A landscape with many valleys, sampled at points; each row gives a point and its height.
From any point a ball rolls to the lowest of the 3 points nearest to it. It stops when none of these is lower. Distance is the straight distance between rows; heights are no part of it.
J180 (h 31.3): [127  94 150 123 149 118 103 167 126 155 102 132 107 128 125 148 112 117
 122 122 109]
J31 (h 75.3): [191 144 134 121  93  84 140 158 143 140 116 243 116 170 140 123 158 140
 151 176 115]
J616 (h 77.2): [ 81 110 133 124 161 121 133 160 130 103 140 108 116 118 136 151 130 112
  90  86 103]
J466 (h 32.3): [175 145 116 126 119 122 167 169  91 137 101 185  83 174 154  79 141 125
 136 120 121]
J369 (h 22.3): [161  70 138 112 134 140 114 131 140 144 138  96  81 121 109 158  68 113
 125 107 122]
J768 (h 36.0): [ 76 177  96 145 157 128 108  85  60  75 144  64 192 109 101 118 157 121
 104  96 158]
J583 (h 77.8): [111 149  88 160  59 101 163 128 225 150 144 138 128 136 109 130 141 123
 150 184 152]
J135 (h 77.7): [174 191 137 187 103 141 159 155 101  66 111 105 168 123 142 129 134 121
 159  97 171]
J990 (h 73.6): [187 131 153 144 110 177 151 163  78  97 140  52 143 132 140 143  70 137
 110  85 174]
J717 (h 76.9): [ 89 148 145 157 133 122 139 126 154 101 115 113 183  92 110 137 112 111
 133  88 119]
J4 (h 55.4): [ 91  94 153 122 132 146 114 100 108  94 155  78  90 125 131 154 118 127
 127  99 142]
J573 (h 10.0): [170  77 143  76 133  79 124 190 107 144 134 138  77 173 166 168 113 136
 117 134 119]
J705 (h 23.4): [200 117 117 105 119 119 153 174  46 165 110 156  54 152 139 107  83 126
 109 119 124]
J221 (h 63.1): [125 134 138 133 136  97 140 151 170 128 119 148 143 156 136 140 152 138
 144 137 123]
J427 (h 48.9): [ 70 129  59 126 104 117 145  79 139 151  98 145 173  78 136 101 165 137
 160 165 179]
J79 (h 67.3): [206 126 104 118  69 180 124 131 102 160 117  98  52 122 101 126  69 139
 120 132 150]
J989 (h 6.1): [117 136 132 149 111 199  87  51 122 164 143  75  77 102  99 214 144 132
 102 161 154]
J552 (h 64.5): [126 120 168 139 160  81  92 134 164 167 101 159 146 112 116 133 116 145
 142 139  87]
J952 (h 23.3): [196  67 146 105 130 119 135 194  81 147 108 177 109 139 127 148  97 117
 101 131 115]
J844 (h 51.5): [117  76 139  94 152  96 109 158 100 118 162 151  85 155 141 155  90 125
  97 128  93]
J340 (h 41.9): [ 78 185 116 100 139 163 103  53  89  86 150  44 182 116 121 124 168 108
  85 115 151]
J267 (h 12.4): [172 132 135 150  82 180 106  88 129 159 121  78  76  78 100 207 122 147
 117 138 163]
J437 (h 75.8): [152 161 102 186  74 153 178 132 220 121 139 120 166 124 119  96 111 119
 153 148 146]
J567 (h 49.7): [108 108 135 126 132 120 145 157 143 122 122 130 121 147 142 159 112 128
 127 115  98]
J224 (h 49.0): [ 70 147 108 138 143 120 108  93 157 147 117 131 168  92 118 112 138 136
 142 143 131]
J120 (h 40.1): [111  97 147 110 156 116  91 120  99 161 133 115 135 111 125 135 100 120
 121  93  88]
J434 (h 43.0): [127  65 155 112 175 102  84 115 101 163 138 124 114 108 131 136 106 119
 108 113  81]
J41 (h 78.5): [109 151  85 130 102 135 115 122 232 131 145 141 139 127 109 132 127  97
 143 168 133]
J676 (h 64.0): [190 152 133 137 111 181 170 151  78 100 126 128 114 154 132  99 124 131
 134  91 161]
J937 (h 26.2): [199 122 151 125 115 121 150 149 104 148 112 194 101 155 134 100 109 148
 134 115 108]
J537 (h 65.3): [106 150 146 156 124 142 175 159 136  76 117  89 135 132 149 160 150 127
 116 100 135]
J38 (h 38.1): [ 48 127  83  95 154 138 125  82  87  81 137  88 157 126 138  88 167 128
 127  88 149]
J142 (h 62.9): [127 133 156 152 133 162 156 131  93  64 158  44 136 125 136 150 123  96
  77  79 135]
J834 (h 48.8): [ 92  97 140 112 174 114  87 125 113 137 143 157  96 126 138 133 107 121
 119 112  78]
J807 (h 74.6): [ 85 133 136 147 174 140 154 126 144 117 104 122 151 125 134 153 153 124
 134 106 134]
J904 (h 73.2): [161 160 116 138  86 115 151 142 190 147 115 185 137 167 112  98 135 123
 155 160  91]
J410 (h 75.7): [189 134 130 100 117  58 135 186  79 151 125 234 114 172 145 118 148 153
 132 184 123]
J584 (h 12.8): [ 85 119 129 102 139 186 101  54 101 122 144  65 112 128 102 153 147 124
 111 125 124]
J7 (h 73.9): [114 154 147 175 120 129 142 125 182  89 119 106 173 114 125 148 147 111
 115 127 145]
J576 (h 65.5): [ 89 121 141 134 158 126 111 133 145 130 112 128 128 128 155 128 140 135
 149 113  80]
J890 (h 74.5): [173 155 118 111  85 114 157 169 166 135 113 192 119 162 122  92 151 141
 150 169 113]
J866 (h 75.6): [149 180  96 118  49 117 179 147 206 124 146 171 129 176 138  94 143 134
 116 177 139]
J627 (h 45.1): [ 87  93 121  78 175 135  59  85  84 164 162 121  96 106 106 135 100 143
 131 140 119]
J940 (h 76.0): [148 157 140 150  77 115 177 147 183 101 121 135 131 140 120 127 150 153
 135 119 162]
J416 (h 46.5): [ 66 148  99 144 125  99 132  76 174 123 132 133 168  99 118 113 163 123
 137 158 167]
J607 (h 43.5): [ 42 153  88 123 144  97 123  72 162 140 103 159 156  93 130 110 187 127
 162 159 145]
J85 (h 22.0): [176  99 173  99 122  65 114 183 123 112 120 164 118 127 162 157 108 126
 112 152 102]
J593 (h 74.2): [162 162 133 188 124 148 157 162 108  87 121  84 181 123 151 138 117 110
 123  87 156]
J456 (h 28.9): [ 71 146 122 106 162 122 126  79  76 128 110  83 178  97 117  92 135 139
 153 102 116]
J997 (h 49.4): [126 125 171 149 128 152 138 145 133 117 140  89 135 119 150 139 124 132
 112  88 127]
J215 (h 20.2): [ 76 110  99  81 190  91  93 130  89 153 120 148 152 112 159 106 141 145
 162 164 104]
J144 (h 79.8): [154 135  79 101  68 123 158 128 205 143 171 138 124 127 101  90  74 100
 114 173 125]
J752 (h 26.9): [168 112 157 125 108 101 140 175 118 131  98 179 109 169 138 108 127 136
 135 123 104]
J976 (h 77.6): [134 160 100 181  92 139 134 103 210 133 143 131 198 124 101 124 103 122
 147 142 128]
J528 (h 16.9): [ 84 166  76 126 130 111 134  75 100 130 105 129 213 105 112 101 171 147
 145 113 186]
J879 (h 61.0): [180 111 123 103 104 184 157 154 101 152 131  99  48 169 132 127  94 117
 132 109 140]
J288 (h 21.0): [195 116 135  94 122  92 124 192 102 141 134 191  77 159 140 131 100 127
 117 122 107]
J661 (h 47.8): [143 168 151 150 130 148 161 157  86 100 112 149  97 167 135  73 155 131
 137  94 141]
J494 (h 4.6): [189 111 138 122 115 138 156 167 102 120 112 135  86 118 138 114  88 122
 113  94 121]
J779 (h 52.9): [ 70 155  91 140 148 131  90  80 193 142 139 156 141 119 116 117 154 142
 159 180 127]
J955 (h 75.9): [215 118 134 143 115  90 122 164 125 135 121 220 139 160 131 133 135 150
 141 192 105]
J784 (h 23.0): [ 65 126  89 114 173 120 120  86 105 142 112 119 172 116 124  89 176 135
 158 131 151]
J152 (h 57.8): [103 144 134 157 130 130  82 110 184 148 128 167 160 117 113 119 130 111
 164 154  97]
J557 (h 68.5): [192 136  80 126 109 165 119 128  66 151 147 126  37 120  87  97 103 118
 108 140 181]
J412 (h 81.5): [162 142 152 176 112 148 158 164 112  39 132  96 174 140 172 127 162 111
 107 126 170]
J294 (h 41.5): [134  91 161 100 119 140 139 158 121 142 153  80  52 155 127 145 105 120
 115 119 124]
J742 (h 69.1): [202 136 137 122  90 175 134 119  98 128 148  57  86 116 113 136  88 121
 105 106 147]
J227 (h 28.7): [154  98 162 137 128 152 140 135 113 116 109  86 101 135 130 149  89 126
 100  98 108]
J578 (h 17.6): [119  79 152 114 126 168  88 101 116 152 148  86  65 125  97 191 103 117
 102 132 127]
J620 (h 34.0): [105  69 138  94 148 152  74 104 123 160 160  82  47 132 118 187 107 124
 104 158 123]
J260 (h 77.0): [ 82 162 137 184 138 132 144 121 148  83 118  85 189 109 123 149 135 136
 118  78 147]
J931 (h 27.6): [115 124 130 117 132 174 108  68  87 127 165  48 145 102 101 133 133 122
 103  97 133]
J640 (h 66.4): [151 115 154 120 129  83 139 166 169 149 124 164 136 145 141 149 139 142
 147 159  97]
J757 (h 36.6): [ 95 134 135 146 130 175 128  91  94  95 157  28 166 100 125 139 111 119
 100 112 131]
J357 (h 32.6): [ 67 122 129 116 174 115  95  94  91 133 108 137 162  81 146  95 141 126
 159 116  92]
J291 (h 56.8): [ 60 120 141 131 167  99  85 126 161 139 105 163 146 117 137 131 158 144
 154 143 102]
J961 (h 36.1): [ 51 128  88 126 180 104 116  97 150 129 125 166 158 107 125 114 170 127
 176 166 153]
J119 (h 32.5): [ 90 152 100 122 163 147 116  74  73  96 142  77 187 105 121  89 148 132
 113  98 143]
J977 (h 70.0): [174 136 163 138 104 138 147 148 169 148 104 163 143 145 141 121 127 142
 152 146 110]
J90 (h 47.1): [ 75 119 135  88 191 146  99  97  89 125 136  86 124 132 111 125 149 141
 117 105 131]
J394 (h 72.7): [161 136 127 157 105 130 164 151 195 143 140 168 143 138 132 105 135 135
 137 157 126]
J811 (h 46.7): [ 88 143  71 127 127 116 138  55 166 157 136 156 177  89 124  97 167 129
 157 151 148]
J465 (h 19.1): [173  84 136 146 108 134 129 158 118 166 107 149  94 145 141 130  92 122
 108 112 101]
J671 (h 70.1): [121 122 135 123 146  67 100 164 174 108 128 212 134 141 139 159 149 140
 136 173 102]
J604 (h 49.3): [102 116 111 114 157 105 122  67 143 170 126 152 164 108 144  67 165 149
 168 167 132]
J395 (h 38.2): [120  98 158  94 167  83  62 163 118 146 117 168 127 122 120 167 102 128
 104 123  85]
J921 (h 53.1): [167 137 156 118 100 136 173 155  99  75 130 125  74 148 142 119 127 119
  96  77 159]

Call two points neighbours if one is among the 3 nearest of the other. Go from one point of each pair to the other, from neighbour to neighbour, staying as low as possible. Name the highest point that can't be avoided.
J215 / J528 => J784
J784 / J584 => J119
J494 / J584 => J227
J288 / J494 => J952

Write out the way that a ball takes from each point below.
J412 => J537, J997, J227, J494
J593 => J537, J997, J227, J494
J717 => J7, J537, J997, J227, J494
J807 => J537, J997, J227, J494
